A landscape with many peaks, sampled at points; each row gives a point and its height.
A climber steps from a point to the highest of its 2 nearest points, and stops where none of them is higher. Distance is the straight distance between rows; heights are no part of it.
z264: [-25 -42 -39  36 -10   9 -38  30  30 -13  12  -9 -15  -1 -16  27 -11  30
  26 -20  13  15  14  12   3  29   4  43 -16   0  23  13]  h=353
z546: [  3  10   9   6 -30 -22 -13  19  -4  15 -37   2  -1 -23   2 -30 -19   2
 -12   7  -6  19 -18  37  26 -47 -27 -27  27  21 -13  -6]  h=187
z259: [-11  46  10 -18  36 -44  -9   9 -18   5 -43 -39   3 -22  -1 -30  -2   3
  12  20 -21   6  -8  25  11   8   7 -11  16  11 -21 -23]  h=148
z282: [ 46  13  18  -6 -39 -30  14   3  18 -15 -21 -22  23  -3   3 -49 -22  24
  23 -11   1  -8  17 -15 -13 -17  12   8   5  21 -31 -20]  h=25
z952: [  2  -8 -22  37 -13 -25  -3  -8  20 -47 -25 -14  -5  12   8  55  22 -15
 -26  28  -9  -9 -38  17 -28 -11   4  39 -26   9 -26 -19]  h=401
z227: [-10   1  36  27 -59 -14  23  -6  -1  22   8  11  16 -35  -7  11 -13  16
  -3  18   1  -4   1  13 -15 -30  -3  15  12  20   4  -1]  h=72
z360: [-20  17  15  -1  -2  29  27 -30 -22  16  13  15  -2 -27  -8  31  -1 -21
   0  32  -6 -40   7 -11 -47  23  30   8 -19 -23  13  -7]  h=265
z930: [  8   1  -8  -8 -41  29  39 -17 -52  -5  43 -27 -26 -19  25 -29   9 -11
  13  -9   5  -7 -21 -20   7  18  33 -18   6  24 -44  31]  h=340
z58: [-15  22  20 -35 -36  10  -7  16  22  35 -15  -2   3 -28  24 -22  -6 -28
 -33 -14 -13   2  -5  -1  -2  -8 -35 -27 -16 -22   1  31]  h=152
z491: [ 13  -3  55 -37  31 -32 -21 -29 -10 -23  16  24 -12  16   7 -28  -9 -22
   1   9  59 -10  21  -3  -2  -7 -14  -2  28  -4 -14 -11]  h=157
z474: [  1   7  12   6  15   0  13  10  12 -15   2 -18  22  14  17   2 -14   2
   1  -8  11 -24   3   7 -41  -8  30  47  14   5 -15   1]  h=533
z799: [-13   4   9 -14   9   0 -28   4  -3   7 -11  12   1 -15   4 -23  -4   3
   0  23   4  26  -6  28  34 -48 -18 -27  31  10  41  -5]  h=213
z93: [-16   7  -4 -30  13 -25 -11  45  28  16 -49  -7  19 -41  16 -16  -1 -20
  -7  -5  20 -26 -13 -24   0  -2  14  25  26 -16 -22  -1]  h=227
z911: [ 11  33  -9   9 -10 -28  30  22  24 -10 -16  13 -56   1   2 -29  -8 -20
  16 -15  -7 -14 -18 -10   9 -27  26  19  -2  17 -54   2]  h=632
z301: [  4 -21 -25  36 -32   1  -5   4 -22  15  22  -3  15   5 -20  42  -9 -32
  -9  -2 -19 -36 -36  -3 -16  17  18 -17   0  -8  14  -5]  h=438
z576: [ 12  10  43 -56  21 -24  -5 -10  31 -24  12   7 -24   3   4 -32 -10 -31
   0 -12  38  12  28 -39  12   4  -8   0   7 -28 -13  21]  h=195
z844: [  7 -10 -41  34 -39  -1  -6   1  18 -31 -22 -11 -15 -26 -11  18  -9 -28
  23   3 -41  -6 -21  22   8 -14  22  25 -41  -6 -17  20]  h=402
z374: [ 12 -17  -2  14 -58  24 -15  -2  11  -1  -2  36 -10 -41  13   8 -12  -4
  20  16  -3  -7  30  12  12 -24 -19  12 -33 -14   7  25]  h=505
z895: [ 58   0   3  25  -1 -26 -33  -5  29 -13  -1  37   3  29  14 -40 -21   8
   9 -31  11  -4  32  10  38 -10  -6  33  16 -19  -7 -14]  h=118
z533: [-33 -21   1 -16   6  19  32  -6  -2   7 -23   9 -50 -31 -12 -39  -8  25
  10 -22  10  23 -18 -11 -19   6  21 -31   5 -12 -13  -3]  h=284
z362: [ 19  11  -4  27 -43  -4 -29   9 -11  17 -14  15  46 -12  41  -1 -19   1
   2   7 -24   9  -4  12   6 -31 -14  10   6  -4  16  15]  h=407
z834: [-16 -11   5 -15  12  12 -37   3  33   7  12 -16   9   3   0  20 -15   3
  15 -11 -10  24  11  27   5 -11 -33   7 -20   4  31  23]  h=239
z281: [-16 -35  24 -14  -8   6 -19   4  28 -15   0   5 -31  28   7   9  29  14
 -10   1  22  12  10  27  -9 -12 -40 -29 -23   3   8 -26]  h=129
z233: [ 16  -9 -41  33  51  26 -20   1  22 -19 -19 -16 -16  26 -21  28 -20  10
 -10   0 -40  16  -9  35   2  -4  -5   6 -14  -7  22 -18]  h=303
z607: [  3   7 -32 -17 -23   6  -9 -14 -26  -5 -11  19  23  -4 -13  18  28 -53
   3  10 -21 -15  -5 -17  13  12 -11 -42 -53 -18   2  16]  h=408
z459: [  0  25  10  -1  13 -40  14 -14  -4   8 -43 -29   9 -14 -21   2  16   1
  10  23 -28  11  14  20  -4  -4   8  10 -11  23 -15 -28]  h=173
z831: [  4   6  13 -23   8 -37  24 -17 -39  23  -2  -1  14  -8 -32  -6   2  -9
   5   1   0  11  -3 -30   4  19  -4 -42   9  34 -12  -7]  h=295
z727: [ -9 -29 -21  10   3   4 -43  10  39 -20 -20  -1  -9  -6   6  23  20  34
  44 -13   6  26  28  26  18  11  -3  37 -16 -26  31 -13]  h=396
z617: [-26 -35  16   1 -23  34   6 -15  -6   2   4  21 -10 -20 -28  18   1  25
  -1  37  30 -19  -8  22 -31 -23 -25   6 -19  21  10 -13]  h=137
z401: [-35 -26   8 -13  -9  -8  -6  -4  43 -15 -10  -9   6  -1 -16  26  25   4
   9   5   5  -4   1 -12 -43  10   3   7 -41 -13  19 -25]  h=279
z745: [-20 -22 -10  -1  11  -8 -25  23 -12   5  -5   4   4  -6  30  -9   1  -4
   6 -29  19   4 -26  13   4 -14  23   1  40 -12   7  12]  h=153
z217: [ 18   2 -11  -9  -9   8  31  29  14  19 -34 -16 -21   0  12 -23  35   1
 -26 -23   1 -18  22 -11  16  23  -2   1 -16  16 -61   0]  h=411
z600: [ -6  -8  -4 -31   5  45   5   0 -32 -40 -12 -29   4 -12   9 -44  -1   2
  -9   7  29   9  -1   6  -1 -16  -7 -53  18   1 -15  13]  h=366
z846: [ 13  20 -49  28  33 -13 -15  -2 -28 -35 -10  12  34  30   3  10   0   4
  12  18 -35  30  -5   7  25  -5   2   9   2  11  13  -2]  h=266
z120: [  3  -3  -8  14   8 -33 -20 -15 -14 -41  11 -38  22  17 -30   4 -16  -6
  23   5 -17  22 -17  41  20 -20  -5 -18  -1  36   3  -2]  h=386
z346: [ -7  14 -21  -1  63 -20 -25  -4 -20  10   9   4  24  40   7  18   5 -10
   9   8 -14  13 -15  18  14   5  -1   6  16  12  30 -11]  h=293
z19: [ -1   0 -16 -14  47  22  -4   6 -17  38  18  13  10  -8   9  18  13 -20
 -21 -19  14   6  14  -9  48  10   2  14  39   0  29  26]  h=591
z539: [  2  15   2   8 -32  20  25  -2 -30  26  -2   7   6  11   5   2   0 -26
 -19  -9 -21 -25 -22 -15 -13   2  17 -31  19 -15  -7  -6]  h=392
z583: [ -4  11  22  11 -11 -11  39  17  35  18 -23 -16 -34  -3   1  -4  -4 -11
 -22 -14  -4 -13 -10  22 -17 -22  12  26  10  17 -44  -7]  h=541
z429: [-33 -28  13 -19  40  41  -6 -10   1   2  -1   0 -11  -7 -17  14   3  14
   1  22  17 -11  -6  26 -34 -22  -5   6  -1  25  34 -16]  h=172
z655: [ 17 -10  35 -34 -38  -4 -25   5  40  19 -16 -25   4 -17   7  -5 -17 -26
   0 -29   1   2  11   2  -2 -20 -28 -19 -18 -10  -6  17]  h=175
z359: [ 27  40 -18 -14 -16  14  35  18   3  26 -17 -11 -25 -12  20 -27   7   1
   3  -3 -15 -14  16   0  12  -1  -6  21 -31  40 -66  15]  h=458
z992: [ 52  12   3 -20   7 -12  18 -14  25 -17   5 -17 -15  -2 -13 -36  -4   6
  29 -41   1  -8  25 -59  16  17  34 -10   5 -37   2  -1]  h=254
z407: [ 42  -5   5  18 -36   3 -30   9  -2  -2 -18  33   6  -7  45 -10   5   8
  14   7  -2   5  41   9  28 -24 -18  -1  -2 -14   5   5]  h=451
z591: [-25 -26 -20 -25  -1  20   9  -9   2  23 -15  15 -34 -32 -12 -15 -27  -3
  28 -27  -7  12 -32   0 -24  13  10  -2 -27  -6 -22  32]  h=255
z541: [ -4  56  27 -41  39 -32 -21  15  26 -11  -9 -11  18  11  25 -47 -22  -7
 -10  -7  18  -6  17  -6   9  17 -24  28  13 -13 -26   7]  h=406
z337: [  8  18  11 -32  45   7  -2 -12 -11  10  44   1  18  22  17   6  13 -23
 -23  -4  13  17  28 -39  34  27 -10   5  33  -5  28  26]  h=547
z229: [ 13 -24 -23 -24 -32   1  -4  -1   0  -3 -25  -4   9 -27 -18   2  35 -29
   6 -11  -6   1  18 -12  25   7 -15 -28 -56   6 -19  27]  h=370
z588: [ -9  30 -26   8  24  42  27   6 -12  20 -34  13   5 -14  -6 -23 -33  18
   8 -11 -41  15 -13  -7 -10  -9  15  -1   8 -11   6  10]  h=212
z388: [-42 -57   1 -31  19 -12  -5 -10  -2   6  21  12 -11 -10   6  -8  45  23
  -3   5  36  41 -26 -37   4  24   7 -18  20 -17  35   1]  h=211
z545: [ 19  26 -12 -29  18  21  -7  -9 -29   6  11 -22   8  22   8  -1 -22 -41
  14 -15 -27   1  -7 -16   1   9 -15 -42 -23   0  -5  38]  h=409
z106: [ 16  14 -11  50 -10  11   9   5  -7  10  58 -24 -38   9   2  30 -10  -1
   8   6 -19 -11  38  15  23  36  14  18 -12  23  -3  24]  h=435
z181: [-36  -5  -8 -25   6  25  11  15 -27 -14 -25  10 -27 -24   7 -44  19  13
 -17   8  24  25 -14 -15  13   2  -2 -54  21 -13 -13  -3]  h=326
z483: [ 10  29  17   1   0 -52 -18  -9 -15 -27  18   5  -3  21 -10   2 -17 -23
  35  11  -2  19  -2   9  18 -24 -18 -22  -9  14  -2  10]  h=432
z412: [ 30  11  -7 -12  36  -7  29 -15 -17 -22  -3   0  23  30 -31 -18  16   1
  -8   5  24 -16  38   4  16  14  -3  16  -1  39 -41 -12]  h=328
z435: [ 14 -12 -10   9  29  31  -4   1 -16  33  19   0   6   1 -13  23 -26 -22
  -7 -21  -6  -9  -3   3  16  -7   8  -7  38   3  24  15]  h=542
z269: [ 20 -40  -2  13 -37   8  -5 -24 -39  39  38  14 -25 -31  -7  26 -22   0
  17   5  17 -35 -12  -4 -17  37  12   1 -14   0 -13  15]  h=482
z234: [ 26 -16   8  27  15 -25 -37  -8  24 -23  30  13 -16  38 -14   0 -15  -3
   4 -20   6   8  24  33  43  -5 -21  -2  15  -6  16 -13]  h=146
z200: [ 23 -16 -20  20 -14   8   9  12 -19  -8 -21  29  -5   7 -12  11  13 -43
 -17   1   6 -34 -21 -31  10 -24  27 -31  34 -21  -3 -22]  h=350
z171: [-21  19   8 -23  48 -16 -12  -3  -7 -14   4  -3   3  15 -10 -38  -4  -1
 -14   0  24  11  -5  26  31 -10 -10 -14  43  12   1  -9]  h=248
z292: [-55  -7  -9  17   7   7  35  11   3  21  21  21  21  -5 -12  24  30  25
 -16  20   9   3 -10 -17 -16   8   9  34   9  35  23   0]  h=317
z693: [-20 -10  32 -38 -33  22 -12 -10  14  39   1  31 -15 -39  13  11  -2 -41
 -30  -2   5 -16 -13  13 -18  -6 -31 -11 -29 -24  10  30]  h=184
z915: [ 23   2   8  25  21   1  -4   9  29  33 -27  14 -38   1   0  10  -3   4
 -26 -16 -27   8   2  30  24 -21  -4   2  22 -19  18 -21]  h=245
z28: [-15  -1 -13  32   1  30  43   9 -17  33  14   4  32   1  -8  24  -7  16
 -26  -2 -13 -15  -6  -3 -21   6  16  39  22  35  -6  10]  h=355
z747: [ 20  -7 -20  29  22   8  -3   9  31   6 -16 -15 -37  12  -8  19   2   7
   9 -25 -40   4  10  15  12   7  10  -5 -17 -34  15 -14]  h=274
z706: [ 23 -37   3  17 -30 -13   1 -17 -19  32  29  11 -54  -9  -2  12  -8  24
  38  -5   2  -9   6 -15 -16  51  11   5 -27  18 -34  -9]  h=545
z554: [-30  37  12 -27  23 -18   4  16 -47  14 -22 -16   2 -16  10 -18   5 -13
  -4  29   6 -18 -27  -4   9  12  11 -36  49   2 -20 -27]  h=119
z587: [  8   1 -21  -5 -10  14  12 -17 -48  11  10  19 -10   6 -35  18 -16  -6
  18   8  12   3 -33  10  16 -10 -26 -42 -32  22 -34  22]  h=492
z553: [-37 -49 -13 -23  20  -9  -8   8   4 -24  -2 -14   0  -2   2 -13  23  16
   7 -32  42  12 -25  -4 -11   3  21  -5  24  -4   2   0]  h=179
z430: [-18  18  17  25  -8  -3 -17  -2  11  -1  31  -4  -9   8 -11  29 -25   3
   8  27 -27   2  16  -5 -33  15 -12  -1 -31 -12  40  -4]  h=344
z72: [-29 -15  25  32 -15  14 -10  11  26  -7  35   5  19   5  26   3   8  69
  -7  -2   2  24  16  -6  -3   6 -16  35  10  -2  57  -3]  h=484
z710: [-19 -24 -12  21 -21  20  -1   1  14 -11   1  -3  12 -17   6   2  24  58
   9   6  -4  30  32   8   8   8   1  11  -9  -6  32 -10]  h=439
z339: [ 14 -26   2  35   2  36  -5   7 -18  24  27   6   4   8 -25  39 -41 -11
 -22   4  -1 -44 -22  -3 -27  -5  10  -5  33  -1  36 -17]  h=487
z420: [  6 -37 -29  16  -4   7 -30   9  16 -27  30 -30 -18  10  -1   1 -26  23
  48 -53  12  13  12  19  21  33  10  22  -9   4  -8  33]  h=312
z18: [ 44  17  40 -19  -9 -41  27 -28  15   2  30 -24 -15  -2 -11 -40  -2  14
  13 -31   2  13  39 -36  29  31  16  -8  21  -1  -9  -2]  h=283
z248: [  9  18   3  -6 -16  24  20 -16 -34  22  21  33  15  13 -29  26 -27 -10
  -1  15  -5 -12 -18 -28 -19   6 -32 -21 -36   8 -12  25]  h=434
z683: [-12   3  30   9  13 -34  -5  -9  24  -9  36 -37  20  27  11  19  -2  18
   9 -13   5  -3  25  24 -26  23  11  53   6  13   5 -12]  h=606
z489: [ 12  62  28 -40  40  13   4  -6   8 -14   3   3   5   3  24 -41 -19   3
 -10   8   4  13  45 -18  16   6 -20  17   6 -13  -2  23]  h=456
z657: [ 17  11 -12 -29   2  13 -26  -9 -30  12   6  13  22  11  33   9  12 -36
   1   6  -6   5  10 -30   4  15 -26 -29 -26 -19   4  29]  h=448
z123: [ 27  -3  -4  30  29 -17 -35  -4  48 -34   3  38 -13  45 -18  -5  -1  17
 -12 -16  -1   7  11  12  34 -16 -21   9  11 -51  39 -32]  h=170
z625: [ 27  36  11 -33   6 -13   6   6  32 -31 -19  -7  -2  -9   3 -46  -8   0
   5 -18  14  -4  27 -49  21  -5   5 -12  19 -56   3   0]  h=229
z194: [-31 -26  -8  11  13  -9  23  -1 -20  20  30  43  -7 -10  -9  18  19  28
   6   6   8  33   9 -41   0  38   0  16  -1  15   7  12]  h=278
z783: [ 12 -34  -2  21 -38  -2  35  -5   7 -19  33 -29   0  10 -20 -21  -5  41
  18 -35  -2   6   7 -26  -8  27  22 -28   1  16 -17  -3]  h=275
z782: [ -7  20  13 -11  44   1  12 -22   1  -6 -16 -47  29   1  -2   0  15  20
   6  17 -16   5  11  18 -34   6  25   7   3  -5  18 -35]  h=200
z253: [ 18   3  11   4 -22 -33 -15 -11 -29 -32  22 -10 -30  21   3   3 -15 -20
  42   0  16 -12 -29  14   1 -21   4 -37 -12   5 -31   9]  h=489
z389: [ 18  -1   6  16 -34   5   2   6  32 -29 -12  20  35 -22   1  15   6 -16
  -8  33  -3 -13  30 -38 -10 -33  12  21  -7 -25  33 -10]  h=177
z841: [  8  36 -11   2  23  -8  -9  25   7  -8 -24  13  29  27  24 -18  12   4
 -29  -8  -6   2  -7 -35  17   4   3   1  45 -44  26 -24]  h=215
z699: [ -8  16 -10   0  39  11  -1  -3  24 -40  -3 -26  13   9   6 -12  19 -11
 -44  20   3  12   8  54  32 -25  -6  40  25  21   2  -4]  h=244
z908: [-30   7 -33  -3   3  20 -14  16 -21  25  -6  32  43   3  30  -1  34  19
 -18  14 -12  20  -7 -18  13   5 -11   3   6   4  34  11]  h=333
z612: [-25 -31 -25  12 -12  -7  -5   8  10  -2   3  22 -30 -11 -20  11 -32  -5
  44 -18   3 -16 -33 -10 -37  12  17   6 -28 -12 -21  12]  h=300
z385: [-46 -12 -19  11  -9   8 -23  -9   5 -15  -7 -19  14  -2  10  24  11   4
   5  33 -15   1 -43  57 -42 -17  -8  17 -34   5   8  -9]  h=395
z571: [-26  15 -11 -25  38  31   7  21  28 -16   3 -24   5  15  17  -7  51  -1
 -48  -3  20   3  20  15  34  -1 -12  14   6   2  10  11]  h=273
z964: [  0 -43 -16 -30   7  17  -9   1   5  24 -18  46  13  -7 -13   4  10   3
  -8  -2   6  15   1 -39  -9  12 -32 -18 -31  -5  14   5]  h=332
z786: [ 19 -27  12  -9  12 -28   5   3  29 -18 -16   6 -30  46 -23  -2  -7   3
  13 -27  19 -16   3  -3 -32   1  -7  -1 -23  11 -43 -23]  h=199
z713: [ 15 -35 -22  -2  -3  15 -15   6  22  13  22 -30   3  -1 -14  13 -18   8
  19 -45  -3  22  23  14  20  25 -23  16 -25  26  -7  39]  h=277
z807: [-22   1 -20 -17  36  49  -5  13  24  19  -4  16   5   4  20   1  49  22
 -30  14   5  16  24  -4  33   0 -19  15  -5   3  43  12]  h=301
z156: [-25  27   3  34 -29 -13 -23  -3  -8  -1  23   6 -20  -1  -8  45 -18   6
  20  55  -4   1  -2  35 -13   3 -17  28 -53  -1   8  13]  h=394
z694: [  7  11  15  10 -11   8  40   8  11 -15 -17  -5  -1  -2  -1 -18 -27  -1
 -13   0   4 -21 -23  -8 -38 -29  31  16  34   2 -26  -9]  h=471
z940: [ -5  10  -6 -28  17 -17  -2  34   6  14 -45  34 -16 -15   9   0  19 -41
 -10   6  29 -27   3 -31   7  -3   6  11   4 -11 -30   1]  h=269
z434: [ 17  -2   4  22 -15 -24  15 -13   0  -6  35 -11 -47  -1  -2   1  -5  15
  48  -9 -11   1  29  -2  14  31  24   8 -15  24 -25   4]  h=483
z413: [  1 -10   9 -13  42   2  10  -3  12 -28   0  13 -30  55 -24  -7   6  10
  -9 -10  15   3   3   6 -20   0 -24 -33 -19   4 -13 -25]  h=163
z278: [  6  -3 -18  46 -71  -2 -13   7   4  -9   7  17 -10 -12   0  28   0  -7
   9  25 -17  -8   0  26  13 -12 -12   7 -44  -7  -8  15]  h=453
z986: [ 15  13 -27   2  52  -4 -16  12 -41  29 -29  -7  25  23  20   0  16   2
 -17  -3 -11  -5  -6  24   8  10   0  10  23  16 -13 -21]  h=325
z192: [ 23   8  12 -16  -3  -6   4  -4  22 -28 -15 -16  33 -25   1 -17   0  -1
   6   2  15  -5  43 -20   9 -14  26  16  19 -26  20  -7]  h=203
z310: [-10  -9  29 -32 -13   3  17 -13 -19  33   8  25 -32 -25   9  17  28 -41
 -27  16  26  -8  -2 -24   1   9  -8 -13  -7  -8 -19  15]  h=225
z188: [ -7  16 -18  39 -10  25 -19   4 -13  11   3  39  37  -9  25  17  -1  12
  -6  34 -38  10   5  -3  -2 -10  -3  26  -5 -14  49   2]  h=368
z666: [-21 -12  25  19   5  20 -11  -7 -11  15  37  15 -16   1  12  36  -1   5
   1  26   3 -26  10 -11 -41  26   4   9 -11 -16  37 -13]  h=304
z768: [-23  -4  -1 -14  -8 -19   6  19  12  23 -43  -1  22 -39 -19 -23  -3  -2
   0 -13   1   4 -23 -17 -15 -10  20  -6  14  -5  -3  -8]  h=192
z371: [ 33  18  24 -14  17 -27 -17 -18 -48 -12  21  26  26  45  31 -13  -5  -8
   4   7  39 -21  14 -21  -5  14  -5   2  31   0 -19 -10]  h=124
z130: [ 15 -34 -28  32 -19 -10  -6  15  32 -16 -11  -3 -15 -13 -28   6 -42  -2
  40 -21 -15 -16 -16  -2 -21  -8  33  31 -10   8 -16  -1]  h=349
z948: [-21  -3 -25  32  16   8 -23  -4   4 -47  -7 -19 -32  12 -14  32 -15   0
  10  38 -21   6 -20  50 -19 -19  -4   6 -23   5  10 -17]  h=345
z635: [ 43  14 -14 -13  16 -16   3  15 -18  15 -29  -5  25  21   3 -17   9  -4
 -14 -10   3 -26  20 -15  16  16 -11   4   3  22 -42  -9]  h=364
z204: [  5  42  26 -23  19  17  12 -10   3  11  24 -23  16   5  23   2   0 -12
 -16   5 -16  16  43  -9   6  10 -20  -1  -8   3  15  26]  h=501
z592: [-37  -8  19  34   8 -22 -12  12  29 -24  50   3  10  25  12  23  15  38
  -3  11  17   6  10  -5 -17  15   9  46  17   1  43 -12]  h=537
z534: [  0 -26 -32  23   0 -24 -15   2  38 -56 -41 -17   5  -4   3  28  37  -4
  -3  15 -10  17   1  22   8 -12  16  52 -19  11  -5 -21]  h=356
z169: [ -8 -21  41 -14  -6  26   1 -10 -12  11  25  11 -26   0  42  19  27 -14
 -25  17  32 -16  10  -7 -27   3 -20  -2  -1 -13   3   5]  h=261
z449: [ 11  -3  30  -8 -18  13  -9   1  49 -10  16 -27  23   1  -5   4 -31  10
  -1 -22  -7  11  22  -2 -11 -20 -24   1  -8 -14  29  20]  h=208
z594: [-24  44 -37  -2  34 -11 -10  24 -29 -30 -24  11  26  25  18 -18  17  -9
  -6  23 -10  16 -19 -21  28  -2  11  -2  34 -13  14 -12]  h=238
z283: [  5 -15   0  13 -55  27  48  -9 -23 -10  21 -36   3  -2  10 -27  13  14
  -1 -22  -2 -17  -8 -15 -24  23  36 -35   6  12 -27  -5]  h=306
z447: [  7   4  12   2 -55   6  13 -26 -40  33  33  -3 -13 -19  -1  33   4  -9
   7   8   8 -34 -38  31  -3  21  10 -11 -41  -4 -31  19]  h=424
z925: [ 15 -16  -9  14  17 -24  -9  10  -8   9 -21  33  -3   8   0  33  16 -40
  -6  10  10 -26 -11 -13   3 -14  21  15  19 -10   2 -22]  h=315
z839: [-59  22 -15   6  13  18  17   2 -13  30 -13  15 -23  -9   8   3  29 -20
 -29   1 -39  11 -38  18  -3   6  24 -26  11 -30  29 -12]  h=161
z295: [ 20 -41 -12 -36 -20  19  13  -7  -1  13 -28  20   7 -25 -20 -14   3  -4
 -11  -5  18  -2   6 -30 -16   5 -23 -15 -36  12 -37  14]  h=351
z715: [ -2  -7  15  -5  -8  30  20   4 -14 -29  11 -13  -1   9  -5 -19 -19   1
 -12  -8  28  -7  -8  11 -19 -33   2 -24  25  15 -19  11]  h=410
z521: [  8 -22  -7  -9 -19 -20 -13  -8 -30  -8  25   7 -20  11 -24  29 -16 -30
  27   0  27 -12 -32 -16  -1   2 -17 -35 -34   3 -30  27]  h=558
z516: [ 10  -4  -3  12  -2 -22 -12  17  31  14 -43  -7 -16  -5 -14  -8   2  -1
 -35 -15 -29  27 -25  36  34 -37 -20 -26  16   1   6 -19]  h=217
z325: [ 13  13   6  13  13 -13  13 -22 -20 -20  32 -43  34   4 -37  -6 -22   1
  15  -5 -19  19   5  11  24  -2  14 -30  27  27  22   2]  h=352
z999: [  3  -6   0  -9  16 -12  21 -20 -38  -6  25 -32  18   1 -32  -5  20  -6
   4 -14   1  14   9 -29  28  27  21 -51  25  13  15  -4]  h=324
z524: [-19  35 -20  22  22  27  11  -5  -2  14 -22  -1  -5 -12  -1  -5  -4  14
   1   1 -56  31 -18   3   3  -4  21 -11   9 -47  44  -5]  h=186
z850: [ -8  14  32  -6  12  21  37 -30  -5   5  -3 -24  -1 -22 -15   1 -16  14
  16  19 -15  -4  26   5 -39   1  29   4  -1   2   5 -15]  h=228
z39: [-10 -10  -8  41 -15  29  21  11 -19  30  43  -5   9  12  14  24   6  21
 -20 -13 -15   1  14   3   1  32   2   6   8  16   4  22]  h=393
z88: [ -2  42 -15  -8  36  25  12  11   2 -22  -7 -21  31  13   1 -36 -35  15
  -8 -20 -13  19  -7   5   4 -16   3  11  29  -5   3  24]  h=246
z663: [ 51   0  -6 -40 -38  22  16  -1   2  26  -9  -5 -11 -26  23 -28  -6  -9
   8  -9   7 -25   7 -37 -14   7  -6  10 -34  17 -57  18]  h=404
z286: [-13  -4  25   0 -46  30  15 -18 -19  31  -7  43  17 -43 -18  12 -14  32
  -9  29   4 -31 -19  31 -42 -18 -12  23 -22   4  12  -4]  h=104
z308: [-11  23  12 -12  30  -3 -16   9  -8   0  -6 -20  18  26  20 -34  -8  29
  -9 -12  -3  25 -13  28  -8  -9 -20 -21  16   1   1  -8]  h=282
z790: [-25  -2 -15  31 -45 -20  10 -10  -2 -23  -9 -18   7  -7  -8  40   7  -3
 -15  27  -5 -10 -77  43 -30 -19  10  22 -34   6 -36  -2]  h=459
z134: [-24 -18 -10 -18   2 -16  -6   9  45 -10 -55 -17  19 -16  -7   4  45  20
   0  15   8  10   8   8 -13  -6  13  33 -15  -5  14 -39]  h=316
z708: [ 34  15  35  25 -39 -23  34  -9   5   9 -15  13  -1 -13  -9  -7 -16  26
  12  27  -4  -7  30   3 -13 -21   1  22   3  27 -25 -22]  h=48
z161: [ 12  23   2   2  26 -20 -31   3  35 -19   4  21  17  51  21 -23  26  19
 -30 -12   6  10   4 -12  29 -11 -22  -4  25 -53  50 -23]  h=193
z626: [-10   3   7  -4  52  22   3 -17  10 -31 -13  -5  -8  14 -17  -4  -4   8
 -23  36  14  -2  -8  57 -10 -44  -7  30  20  31  10 -25]  h=210
z604: [ -1 -24  13   1  -3 -34 -22   9  47 -25   0 -19  -9  31 -11  14  -5   6
  25 -34   3   4   2  -5 -24  10  -3  -5 -22 -23   0 -20]  h=240
z658: [-41 -35 -19  -5   5  -1 -10 -15 -47  -1  34  34   8 -13   7   3  23  12
  13  27  16  34 -19 -18  11  12   0 -23   9  12  25  14]  h=243
z917: [-20  10 -10  -7   3 -16 -10  27 -47  21 -29  13   6 -25  30 -13  -1 -19
   1  11  24 -18 -41   1  14 -10  23  -1  53  -1 -24  -7]  h=122
z225: [ 11  26  -1   2 -57  -7  35 -26 -43  20  39 -20   2 -15   6   3  19  -8
  18   2  -5 -18 -18  -8  12  21  18  -3 -32  28 -49  27]  h=377
z378: [ 10 -21  12  -1   3  20  -8  -4  -6  42  24  36  -2  15 -21  22 -29  11
 -13  -9 -14   1  -2 -37 -28  33 -41 -21 -25   4  15   8]  h=379
z254: [ 34  26  44  -6  -8 -46  11  -1  12  15   2 -30  15  10  -1 -24  -3 -15
 -19 -19  -5  -9  13 -10  11   7   1 -22  32   5  -8 -18]  h=318
z111: [  7  25  34   7   6  -2  23  -4 -18  25   5 -11   0  20   5   0   3 -11
 -30  -8 -10  -9  -1 -21  -3   4  19 -32  51 -20  24 -32]  h=354

For each start below, name the point where the climber stops.
z227 => z374
z554 => z374
z745 => z706
z58 => z374
z655 => z683
z413 => z790
z546 => z790
